Each scene shows the same named points in several views. A view is turned or mirrored, shifted and resized as a whole, has a little noise and may leave points out.

Scene 1
View 1
Z110: [ 13  19  25   1  35  15   6 -10  16   9   9  -4  20  32  -5  49  -1  14
  12 -12 -17  11  22]
Z641: [  2  -8  -1  -7 -37 -28 -13  22 -20  53  -1 -28 -46 -38  32  15  54  30
  27  32  14   2   5]
Z817: [ -1  17  44  30  54   6  26  -2  43   6  15 -13   5  41 -18  43   6  16
  35  -5  -5  36  24]
Z408: [  5   7  21   6  20   1  11  -3  16  11   7 -11   5  15   9  32   5  24
  21   2  -1  18  19]
Z792: [ 22   7  -6 -32 -18   2 -20  -2 -25  30  -1  -8   6  -9  25  38  12  23
  -2   0 -12 -16  12]
Z531: [ 14  21  22   0  20   6  -5   3   6  34   7 -14  -7  15 -10  50  28  12
  19  -3 -15   4  17]
Z604: [ 34  13 -15 -51 -25  11 -33  -8 -39  33  -6   0  21  -9  26  46   8  19
 -16  -9 -23 -33  13]
Z176: [11  2  8 -9  6  1  5 -8  2  6  5 -7 20  8 25 29 -6 27  9  1 -1  9 17]
Z536: [ 29  20  -1 -36 -14   9 -32   0 -28  47  -2  -7  -1  -5   7  52  27  12
  -4  -5 -25 -27  12]
Z532: [ 21  13   3 -22  -5   4 -17  -1 -15  33   1  -9   3  -1  13  42  18  18
   4  -1 -14 -11  14]
Z489: [ 16  28  27   0  24   8 -11   9   6  48   7 -16 -19  18 -24  58  42   5
  21  -4 -22  -1  16]
Z169: [ 12  -1   2 -16   0   1   4 -14  -2  -2   4  -3  28   5  35  25 -16  31
   3   0   0   6  17]
Z496: [ 23  29  18 -14  11  12 -23   5  -8  52   2 -14 -13  11 -19  61  41   5
  10  -7 -28 -13  15]
Z313: [ 22  24  20 -12  31  21  -3 -14   9  13   6   0  28  34  -7  58  -4  11
   3 -19 -25  -1  22]
Z113: [ 19  18  15 -12  18  13  -6  -7   2  20   6  -5  15  20   1  48   7  14
   7  -9 -18  -1  19]
Z534: [  4  23  33  19  11 -11 -13  31   7  76   7 -34 -67  -4 -29  49  85   6
  44  17  -9   8  10]
Z427: [  8  16  31  10  46  15  18 -14  30  -5  12  -2  29  42  -5  46 -13  17
  17 -14 -12  22  25]
Z167: [  3 -14   2  -8   1  -7  19 -17   6 -21   5  -3  37   3  52  10 -33  41
   7   6  14  20  17]
Z306: [ 12  14  19  -3  19   8   0  -5   7  19   6  -8   8  17   2  44   9  17
  14  -5 -11   6  17]
Z793: [ 19  12  -1 -25 -30 -10 -33  18 -31  68  -4 -23 -37 -25  10  42  59  15
  12  13 -12 -21   6]
View 2
Z110: [ 20   0  18  21 -24  25 -16  13   1  41  -9  -3  -1 -33 -47  -9  38   6
  -3  -5  -3  -5  13]
Z793: [  7 -30  -4   8 -47   2  32 -33 -13  33  12  -9  10  14  11  11  -2   0
  -4  28 -10  16   3]
Z817: [  9   3  14  21 -31  30 -28  31  14  37 -22  16   6 -61 -31  -2  40   0
   2 -14  11  -7  22]
Z427: [ 22   5  16  23 -18  30 -25  22   4  41 -13   4  -1 -45 -56 -13  43   7
  -1 -14   1  -9  16]
Z532: [ 22 -15   3  15 -27  13  12 -17 -13  38   6 -10   0  -1 -29  -5  15   7
  -5  11 -11   6   3]
Z408: [ 22  -5  -3  19 -21  23  -7   6  -2  37 -10  13   2 -36 -31  -7  23   7
   1  -9   4  -2  12]
Z313: [ 18  -1  28  22 -26  23 -15  10  -1  44  -5 -14  -1 -22 -53 -10  41   6
  -7   1  -8  -4  12]
Z536: [ 17 -18  13  15 -34   9  18 -26 -16  40  13 -24   1  16 -27  -2  16   7
  -9  23 -18   8   1]
Z489: [ -3 -12  26  15 -50  14  -3   4   6  35  -4 -11   9 -18 -12   9  29  -5
  -4  15  -3   5  15]
Z176: [ 33  -7 -10  18 -10  21   0  -6 -12  40  -2   8  -2 -23 -41 -14  19  13
  -1  -8  -4  -1   6]
Z604: [ 33 -18   7  16 -18   9  24 -36 -28  45  19 -29  -7  30 -48 -12  14  15
 -13  21 -26   7  -6]
Z534: [-21 -24  11   7 -72   6  11  -1  13  26  -8   6  22 -24  37  27  12 -14
   3  23  10  14  20]
Z169: [ 41  -6 -14  19  -2  23   2 -10 -16  41  -1   8  -6 -18 -50 -19  17  17
  -3 -10  -7  -2   1]
Z531: [  8  -9  15  17 -39  17  -3   2   1  36  -3  -4   6 -22 -20   1  27   1
  -3   8  -2   3  13]
Z113: [ 20  -6  15  19 -25  20  -5   0  -5  41  -1  -9   0 -16 -41  -8  31   7
  -5   3  -8  -1   9]
Z167: [ 52  -3 -32  20  13  28  -1  -8 -18  40  -6  24  -7 -32 -55 -25  12  23
   1 -24  -1  -6   1]
Z641: [ 15 -30 -35   5 -35   5  34 -32 -14  29   3  21  12  -6  25  10 -17   4
   4  12   3  15   3]
View 3
Z817: [-35  14 -18 -40   7 -26  39 -21  -1  -7  13 -24 -27  73 -33 -16 -13 -24
 -31  44 -33 -23 -24]
Z167: [ -1  11  10 -26  28 -37  25  -9  -6  19  14 -33   0  93   6 -15  12  34
  14  62   7  -9  47]
Z793: [-29   9  19  27  43 -64  19  21 -18  15 -39   5  18  24  21  63 -36 -30
  -2   9  28 -15   8]
Z534: [-42   9   8   8  25 -61  37  25 -30  -2 -40  -6  -5  32  -3  50 -54 -73
 -44   4 -20 -27 -34]
Z489: [-45  14 -11  -4  25 -40  28 -10   3  -2 -15   1  -8  31 -16  31 -29 -37
 -18  20   1 -22 -26]
Z496: [-44  15 -10   5  31 -41  22 -11   8   2 -17  11  -1  21 -10  41 -27 -29
  -6  18  18 -19 -19]
Z169: [-12  14   4 -16  30 -37  20 -13   2  16   6 -18   2  69   3   2   3  22
  14  50  16 -11  31]
Z792: [-23  14   6   6  40 -44  15  -7   4  17 -11   1  12  41   9  32  -8  10
  18  33  35 -10  25]
Z427: [-33  17 -22 -37  14 -20  31 -33  15  -1  20 -16 -21  68 -31 -15  -1   0
  -9  50 -11 -18  -9]
Z531: [-36  14  -7  -9  25 -39  28  -9   1   2  -9  -4  -7  43 -13  22 -22 -23
 -14  27   2 -19 -13]
Z641: [-10   4  37  17  39 -73  27  40 -43  21 -39 -20  18  57  34  47 -35 -28
 -12  19   6 -15  27]
Z306: [-30  14  -7 -14  25 -35  27 -15   4   6   0  -9  -7  53 -11  11 -11  -7
  -6  37   5 -18  -1]
Z408: [-24  13  -2 -22  21 -37  30 -10  -6   7   3 -21 -10  69  -9   2 -10  -8
 -11  43  -9 -17   4]
Z113: [-35  17 -13 -12  27 -30  22 -24  16   6   4   1  -6  42 -15  15  -8   1
   5  36  16 -17  -2]
Z604: [-25  16   3  16  47 -43   7 -13  17  20 -13  14  19  25  11  43  -5  20
  32  29  56  -8  30]
Z176: [-17  13   3 -16  28 -38  24 -11  -2  13   4 -17  -1  66  -1   5  -4  10
   5  45   8 -13  22]
Z532: [-27  13   2   3  36 -44  19  -7   3  13 -12   0   6  40   4  32 -14  -3
   7  29  25 -14  12]
Z110: [-34  17 -18 -25  19 -26  28 -27  15   2  11  -9 -14  55 -23  -1  -6  -4
  -6  42   0 -18  -8]
Z313: [-39  18 -21 -20  23 -23  23 -33  23   2  10   0 -13  44 -25   6  -6  -1
   0  39  10 -18 -11]
View 4
Z496: [-18 -10  -6  18   8  -4   1   7   9  -3  -5  -3   9  -3 -11 -35 -16  17
 -12 -21  21 -17  -1]
Z113: [-28  -2   7   1   6 -22   6   5   4 -11 -11   0   2  -6 -23 -17  -9   9
  -6 -15   6 -19   4]
Z536: [-17   5  -4  16   8 -10  14  14   8  -1   0  -2  -2   4  -6 -31  -2  -4
 -17 -34  25  -3   2]
Z793: [-11  -2 -18  17   7   8   7  -3  10   3  21   2  13  22  -5 -46   2  -2
 -12 -38  29   8   1]
Z817: [-37 -22   8 -14   3 -20 -13 -18   1 -22 -13   4  20  -6 -41 -12 -20  34
  10   8 -16 -35   5]
Z489: [-20 -17  -6  12   6  -2  -6  -3   7  -7  -4  -1  16  -3 -17 -35 -20  25
  -6 -13  14 -22   0]
Z641: [-17  -2 -19  -1   3   9   5 -24   7  -3  36  11  22  40 -19 -40  15  -7
   2 -36  13  17   5]
Z534: [-12 -30 -23  16   6  22 -18 -24  11  -3  20   4  36  17 -14 -55 -18  34
  -1 -15  18 -11  -1]
Z792: [-23  10   0   4   6 -17  17   7   5  -5   4   1  -3  11 -15 -23   7 -11
 -10 -33  15   1   5]
Z313: [-31  -5  10   1   7 -26   3   8   3 -14 -21  -3   0 -14 -24 -13 -16  16
  -6  -9   3 -29   4]
Z167: [-42  13  16 -30   2 -39  16 -10  -2 -21   0   9  -3  14 -41   6  16 -14
   8 -18 -18  -4  13]
Z604: [-21  17   2  11   8 -22  25  22   7  -1  -2  -3 -13   4  -7 -22   6 -19
 -19 -39  24   2   4]
Z427: [-38  -9  15 -14   4 -32  -2  -4   1 -20 -21   0   5 -12 -37  -3 -15  21
   4   1 -12 -32   6]
Z176: [-33   4   8 -12   4 -26   9  -5   2 -15  -1   4   2   7 -31  -9   4  -2
   1 -18  -4 -10   8]
Z532: [-23   2  -1   5   7 -15  11   4   6  -6   1   1   1   6 -17 -24  -1  -2
  -9 -27  14  -6   4]
Z306: [-29  -5   4  -3   5 -19   2  -3   4 -13  -6   2   7  -1 -26 -18  -8  11
  -2 -14   2 -18   5]
Z531: [-24 -12  -2   4   6  -9  -2  -4   6 -10  -4   1  13   0 -22 -28 -13  18
  -4 -13   8 -19   2]
View 5
Z113: [ 10 -20   5  14 -11 -20 -32  22 -13   4  15 -17 -10  11  12  -1  10   0
 -26  -9 -11  14   5]
Z306: [  9 -15   4  13 -15 -19 -25  19 -19   5  14 -14 -12  11   7   1   7   4
 -29  -7 -15  15   6]
Z817: [ 13  -7  -9  26 -27 -25 -26  21 -38   8  18 -12 -30  30  -7  -2   3  29
 -41  -3 -22  20  20]
Z641: [ -6   9  25 -18 -22  -1  25   4 -18   1  -4   1   1 -20  17  19  -1 -17
 -25  -9 -26  12  -5]
Z532: [  5 -17  13   3  -9 -14 -19  18  -7   1  10 -13  -2  -2  19   5   9 -12
 -21 -11 -12  12  -1]
Z793: [ -1  -6  26  -2 -21   0   9   9  -3  -4   0   3   0 -14  40   8  10 -27
 -17 -19 -15  10   3]
Z489: [  9 -11   8  24 -29 -11 -15  17 -16   0  10   1 -20  15  30  -4  12  -1
 -27 -17 -14  15  21]
Z176: [  7 -14   5   0  -5 -21 -25  19 -19   7  14 -23  -4   5  -5   9   3   3
 -29  -2 -16  15  -6]
Z531: [  7 -11   6  18 -22 -15 -19  17 -18   3  11  -6 -16  12  19  -1   9   1
 -28 -12 -15  15  13]
Z496: [  8 -17  12  20 -23 -10 -19  18  -6  -2   9  -1 -12   8  36  -5  14 -12
 -22 -19 -10  13  15]
Z427: [ 13 -18  -8  23 -13 -28 -42  25 -27   9  22 -23 -20  27  -8  -2   6  21
 -35  -1 -15  18  10]
Z534: [  3   9  16  19 -48   1  20   6 -25  -3  -1  20 -26   6  39   1   8  -5
 -30 -21 -25  14  29]
Z536: [  5 -23  19   6  -8 -10 -21  18   3  -1   8 -10   2  -5  34   2  14 -24
 -15 -17  -7  11   0]
Z167: [  4 -13   1 -13   6 -28 -28  21 -24  12  17 -36   3   0 -28  16  -4  10
 -33  10 -19  16 -20]
Z604: [  5 -29  18  -3   5 -13 -30  21   8   1  10 -21  13 -11  26   4  13 -28
 -12 -14  -3  10 -12]
Z110: [ 11 -19  -2  20 -14 -24 -36  23 -21   6  18 -19 -16  20   3  -2   8  11
 -32  -5 -13  16   9]
Z792: [  3 -19  16  -4  -3 -14 -19  18  -3   2   8 -17   5  -8  17   8   8 -19
 -19  -9 -11  11  -9]
Z169: [  5 -17   5  -4   1 -23 -29  21 -16   8  15 -29   1   1  -9  10   2   1
 -28   1 -14  14 -12]
Z408: [  7  -8   1   8 -16 -20 -20  19 -26   7  14 -16 -14  12  -4   5   2  12
 -34  -2 -19  16   4]

In a view up to two points have been moved. Name them for each view, in the order of its rows, or write none.
view 1: Z313
view 2: Z604
view 3: Z792, Z113
view 4: none
view 5: none
